Each row is a point on a landscape with many peaks, with its height.
From any point a climber steps to the highest of the 2 points nearest to it. It stops when none of these is higher. Distance is the straight distance between rows; heights are no part of it.
dodoz height 23.1: 72, 111, 108, 95, 90, 112, 79, 89, 103, 90, 69, 132, 131, 102, 85, 135, 130, 101, 100, 99, 114, 96, 103, 88, 127
rorup height 12.6: 95, 88, 91, 118, 95, 121, 74, 91, 106, 86, 81, 109, 118, 121, 118, 87, 113, 86, 65, 102, 116, 61, 99, 110, 87
zura height 20.2: 127, 69, 144, 118, 84, 111, 88, 102, 119, 99, 98, 87, 116, 125, 155, 98, 72, 88, 93, 96, 107, 83, 114, 139, 112
golu height 7.5: 120, 97, 137, 103, 96, 93, 125, 98, 109, 104, 118, 49, 116, 87, 127, 114, 75, 86, 114, 93, 115, 120, 122, 99, 83
belav height 40.4: 103, 115, 86, 103, 76, 67, 117, 58, 123, 99, 136, 90, 91, 125, 136, 119, 125, 71, 65, 85, 82, 114, 82, 115, 133
zefe height 48.6: 88, 117, 100, 99, 114, 80, 123, 135, 97, 93, 109, 71, 120, 76, 133, 93, 91, 87, 50, 91, 138, 142, 107, 78, 96
Lan height 66.2: 82, 116, 80, 84, 93, 52, 108, 81, 104, 121, 100, 118, 73, 61, 82, 137, 93, 114, 108, 92, 91, 150, 125, 119, 93
diru height 28.8: 88, 118, 93, 89, 75, 108, 94, 73, 99, 94, 106, 117, 92, 103, 76, 92, 110, 118, 126, 91, 86, 104, 73, 99, 127
Tupa height 22.3: 116, 92, 157, 113, 96, 92, 87, 121, 96, 118, 95, 99, 122, 114, 138, 104, 88, 104, 105, 107, 101, 71, 157, 139, 109
lofe height 9.1: 104, 92, 68, 85, 158, 107, 77, 86, 102, 120, 59, 83, 53, 74, 79, 99, 105, 106, 70, 102, 108, 108, 100, 64, 90
Gol height 10.2: 119, 109, 98, 95, 90, 103, 106, 51, 85, 131, 108, 56, 46, 119, 98, 91, 104, 108, 140, 104, 64, 74, 115, 108, 70
nunu height 41.8: 107, 93, 112, 106, 111, 143, 105, 163, 120, 82, 114, 121, 137, 106, 137, 145, 48, 93, 92, 107, 116, 108, 121, 89, 83
feni height 62.9: 86, 144, 77, 68, 102, 59, 86, 100, 93, 118, 106, 117, 90, 83, 67, 133, 106, 135, 84, 101, 96, 137, 137, 93, 122
gar height 33.3: 110, 131, 136, 85, 115, 102, 38, 101, 82, 130, 80, 83, 110, 111, 88, 130, 94, 112, 99, 121, 105, 90, 160, 94, 134
savo height 28.5: 150, 36, 100, 105, 153, 71, 108, 112, 112, 116, 101, 100, 115, 100, 81, 113, 107, 87, 107, 111, 93, 99, 110, 82, 88
Sufo height 26.8: 126, 50, 97, 108, 153, 76, 139, 134, 101, 128, 96, 125, 78, 92, 90, 115, 96, 93, 111, 107, 70, 114, 94, 108, 92
pota height 32.2: 104, 76, 92, 101, 69, 97, 89, 75, 112, 62, 112, 107, 120, 99, 73, 59, 112, 98, 126, 88, 111, 95, 45, 96, 125
bef height 54.8: 97, 86, 128, 82, 52, 137, 87, 97, 109, 77, 98, 94, 117, 83, 87, 96, 57, 117, 171, 97, 104, 123, 68, 105, 118
zosev height 61.6: 76, 83, 89, 106, 57, 133, 70, 122, 107, 71, 80, 167, 109, 106, 107, 90, 74, 118, 112, 100, 102, 84, 83, 146, 99
Ritek height 62.2: 97, 79, 123, 114, 42, 131, 114, 86, 106, 75, 109, 112, 129, 106, 105, 89, 89, 94, 162, 92, 96, 90, 60, 122, 91
tate height 7.2: 97, 126, 81, 71, 101, 119, 74, 74, 108, 90, 100, 53, 66, 70, 62, 91, 79, 114, 106, 100, 109, 128, 91, 59, 100
kigo height 9.4: 112, 111, 114, 108, 83, 108, 117, 93, 78, 121, 114, 68, 65, 128, 123, 70, 95, 107, 107, 103, 74, 71, 112, 121, 84
nop height 25.9: 78, 104, 81, 83, 85, 112, 69, 58, 129, 83, 82, 140, 89, 95, 70, 135, 116, 107, 108, 95, 89, 110, 79, 95, 128
lipo height 59.6: 116, 82, 122, 112, 86, 146, 117, 108, 102, 88, 100, 103, 116, 148, 118, 88, 102, 91, 108, 97, 86, 65, 54, 104, 128
tal height 39.0: 102, 130, 64, 104, 103, 97, 72, 72, 89, 87, 127, 98, 111, 122, 70, 60, 131, 105, 80, 103, 104, 59, 88, 77, 104
gaf height 6.3: 105, 117, 137, 97, 90, 95, 114, 114, 80, 106, 112, 69, 129, 97, 99, 92, 96, 108, 117, 103, 111, 109, 116, 89, 110
kat height 30.7: 146, 60, 106, 94, 129, 86, 58, 108, 104, 114, 96, 96, 114, 94, 71, 100, 79, 114, 117, 118, 108, 91, 135, 95, 95
nuvup height 10.0: 95, 101, 101, 101, 143, 109, 113, 83, 88, 132, 63, 90, 68, 89, 84, 116, 122, 103, 103, 101, 95, 101, 101, 80, 86
Gevu height 37.5: 86, 134, 104, 102, 101, 89, 101, 157, 62, 107, 107, 111, 135, 87, 97, 102, 92, 115, 116, 114, 119, 98, 158, 90, 63
deda height 17.5: 117, 89, 110, 100, 86, 121, 64, 123, 127, 83, 106, 111, 122, 129, 133, 116, 64, 99, 62, 104, 107, 93, 113, 119, 128
bap height 71.5: 82, 134, 65, 85, 113, 70, 83, 107, 87, 106, 104, 119, 94, 94, 75, 84, 115, 126, 53, 98, 108, 110, 109, 87, 121
Bafo height 32.7: 114, 71, 101, 95, 95, 70, 77, 85, 98, 116, 86, 117, 95, 89, 71, 104, 96, 121, 131, 109, 90, 93, 131, 131, 86
tirin height 38.0: 90, 111, 96, 91, 94, 68, 113, 53, 130, 97, 102, 74, 89, 82, 113, 131, 116, 76, 68, 78, 110, 149, 83, 92, 131
riko height 39.9: 69, 142, 88, 114, 84, 86, 129, 133, 67, 97, 124, 125, 130, 101, 98, 94, 120, 103, 96, 102, 104, 89, 124, 100, 63
zub height 64.7: 82, 87, 100, 94, 105, 114, 129, 121, 102, 96, 81, 136, 95, 66, 81, 126, 88, 105, 136, 95, 98, 135, 65, 97, 97
Rar height 70.7: 59, 89, 89, 96, 86, 147, 95, 130, 112, 67, 67, 157, 100, 75, 91, 104, 78, 110, 118, 95, 110, 111, 61, 108, 93
denez height 42.3: 80, 125, 108, 85, 118, 91, 114, 93, 114, 103, 84, 64, 85, 67, 122, 122, 101, 90, 54, 84, 127, 153, 97, 77, 122
Kif height 46.1: 65, 129, 58, 131, 96, 99, 138, 77, 94, 84, 119, 115, 76, 105, 118, 74, 135, 63, 84, 81, 96, 87, 54, 108, 83
rol height 22.2: 113, 72, 134, 117, 117, 73, 124, 104, 93, 120, 88, 94, 98, 127, 130, 85, 131, 88, 77, 103, 84, 75, 107, 131, 117
Zez height 17.0: 70, 105, 128, 104, 70, 79, 123, 131, 70, 114, 94, 126, 91, 100, 124, 69, 98, 123, 111, 98, 86, 98, 110, 160, 105
tuka height 19.2: 90, 76, 130, 105, 79, 66, 120, 116, 97, 103, 92, 123, 122, 91, 112, 99, 106, 102, 116, 94, 99, 114, 96, 139, 122
Linif height 49.4: 77, 108, 54, 117, 107, 87, 111, 54, 116, 77, 102, 90, 79, 81, 99, 82, 140, 62, 68, 80, 120, 98, 59, 86, 78
pas height 21.1: 84, 79, 141, 110, 97, 97, 90, 95, 106, 101, 49, 125, 129, 92, 119, 127, 120, 93, 110, 100, 124, 96, 116, 123, 116
par height 36.7: 108, 118, 53, 102, 93, 84, 86, 70, 84, 89, 144, 111, 109, 110, 39, 66, 120, 119, 130, 107, 86, 64, 94, 86, 73
Pur height 30.0: 113, 112, 132, 90, 129, 118, 80, 95, 102, 115, 81, 72, 122, 111, 96, 142, 111, 94, 86, 110, 110, 103, 124, 61, 133
bib height 25.2: 127, 85, 86, 96, 130, 97, 123, 138, 110, 116, 123, 120, 90, 95, 86, 136, 62, 108, 105, 106, 80, 123, 114, 94, 81
tep height 45.3: 124, 81, 133, 126, 121, 132, 133, 145, 114, 103, 116, 100, 122, 119, 156, 130, 66, 76, 95, 102, 99, 89, 121, 109, 75
dogu height 6.0: 113, 119, 123, 76, 88, 124, 87, 76, 93, 105, 101, 28, 76, 85, 86, 82, 68, 113, 130, 97, 107, 128, 84, 70, 125
naful height 54.2: 89, 99, 50, 94, 127, 101, 91, 86, 120, 61, 105, 98, 95, 78, 68, 75, 123, 80, 72, 99, 116, 104, 59, 47, 90
Gesog height 8.4: 125, 111, 123, 99, 79, 88, 112, 93, 85, 117, 132, 33, 80, 99, 114, 72, 72, 108, 123, 102, 92, 99, 133, 112, 71
Beva height 34.3: 105, 84, 82, 105, 98, 63, 85, 66, 121, 110, 96, 121, 100, 93, 97, 138, 110, 94, 90, 104, 91, 96, 141, 129, 71
nibud height 35.6: 100, 125, 117, 92, 119, 103, 69, 140, 71, 124, 81, 119, 128, 103, 84, 139, 102, 116, 123, 126, 109, 84, 166, 80, 98
vid height 13.6: 97, 84, 98, 99, 76, 43, 92, 57, 94, 123, 87, 102, 55, 116, 129, 59, 136, 107, 88, 96, 74, 84, 102, 162, 120
guber height 34.9: 115, 83, 67, 111, 85, 86, 108, 87, 93, 77, 127, 98, 107, 99, 65, 51, 107, 98, 128, 95, 102, 81, 66, 98, 74
Babal height 8.2: 113, 88, 75, 78, 131, 118, 45, 89, 115, 90, 74, 59, 68, 61, 67, 80, 69, 103, 86, 113, 124, 112, 106, 67, 80
zuv height 54.9: 75, 113, 86, 117, 57, 141, 107, 127, 87, 87, 105, 149, 93, 121, 122, 76, 75, 115, 112, 96, 84, 77, 80, 140, 78
Fuso height 61.1: 95, 85, 69, 84, 141, 120, 98, 131, 111, 72, 93, 85, 104, 71, 75, 77, 100, 88, 82, 108, 120, 124, 67, 21, 88
nidi height 44.8: 94, 118, 79, 105, 89, 122, 108, 51, 126, 86, 113, 81, 79, 121, 121, 123, 119, 72, 76, 85, 92, 97, 69, 85, 107
tefe height 71.9: 78, 90, 89, 95, 95, 63, 140, 100, 105, 112, 97, 139, 80, 52, 79, 149, 91, 98, 137, 92, 79, 159, 90, 127, 98
Ves height 24.6: 120, 64, 140, 109, 129, 76, 118, 147, 91, 128, 98, 124, 95, 118, 121, 97, 100, 109, 102, 113, 74, 77, 134, 137, 109
zus height 15.1: 84, 100, 110, 96, 68, 49, 112, 93, 73, 122, 110, 102, 66, 101, 107, 53, 118, 125, 116, 102, 67, 91, 116, 154, 101
gotam height 58.4: 87, 133, 85, 99, 97, 77, 112, 124, 85, 90, 125, 93, 120, 101, 105, 71, 110, 100, 49, 94, 120, 113, 92, 83, 115
zimi height 35.9: 89, 111, 84, 105, 91, 99, 98, 90, 117, 94, 103, 113, 117, 86, 107, 161, 92, 86, 90, 100, 113, 113, 143, 102, 54
Bemak height 38.4: 101, 101, 78, 111, 108, 115, 114, 134, 115, 80, 120, 119, 136, 109, 115, 138, 89, 78, 69, 106, 109, 102, 117, 78, 67
Ziko height 52.1: 106, 92, 101, 83, 115, 115, 112, 133, 93, 80, 106, 94, 131, 87, 67, 81, 95, 108, 118, 104, 116, 119, 61, 46, 114
dirib height 4.9: 106, 106, 142, 88, 95, 101, 100, 91, 72, 112, 86, 55, 107, 85, 75, 65, 105, 119, 139, 98, 113, 113, 86, 82, 129
Mezom height 50.2: 110, 77, 125, 119, 115, 169, 115, 127, 110, 93, 86, 100, 107, 132, 144, 119, 79, 80, 94, 102, 101, 77, 83, 96, 93
Mosu height 26.6: 117, 112, 108, 80, 152, 119, 79, 125, 105, 105, 94, 61, 109, 91, 95, 123, 86, 96, 72, 113, 121, 126, 122, 31, 119
kob height 42.8: 66, 136, 71, 126, 94, 90, 145, 116, 86, 102, 129, 137, 97, 106, 112, 108, 122, 81, 79, 96, 79, 95, 93, 117, 69
Nul height 14.8: 89, 107, 92, 103, 85, 154, 69, 123, 114, 67, 98, 119, 112, 132, 119, 93, 84, 98, 58, 105, 102, 73, 84, 99, 118
ruli height 11.0: 137, 91, 84, 85, 105, 73, 85, 50, 105, 129, 103, 53, 47, 111, 98, 89, 102, 106, 98, 99, 78, 94, 109, 111, 106
luvil height 12.1: 132, 66, 90, 94, 84, 79, 67, 53, 110, 113, 84, 84, 68, 127, 112, 71, 111, 104, 95, 98, 86, 75, 88, 135, 125
fesel height 70.9: 123, 73, 137, 113, 87, 126, 142, 116, 89, 98, 115, 93, 123, 128, 97, 91, 93, 97, 155, 102, 78, 78, 67, 104, 97
bar height 11.2: 79, 113, 88, 113, 126, 144, 90, 93, 83, 105, 63, 103, 84, 106, 100, 90, 123, 94, 80, 104, 107, 66, 93, 80, 78
Sofeb height 42.5: 85, 137, 74, 117, 102, 84, 118, 68, 85, 92, 129, 90, 90, 126, 101, 45, 150, 87, 79, 83, 99, 70, 65, 95, 109

Call two points neighbours if one is among the 2 nearest of the other. Go from one point of each pair to the other, from neighbour to neighbour, staying as high as possible. Name the lowest point that can't be avoided.
bap, Rar | feni
Fuso, fesel | diru
Rar, tefe | zub

Where does a climber stop that starts at each point below?
dogu | Ves
bib | fesel
luvil | Fuso
rorup | Ves
Sufo | fesel
Bemak | fesel
dirib | Fuso
Pur | Fuso
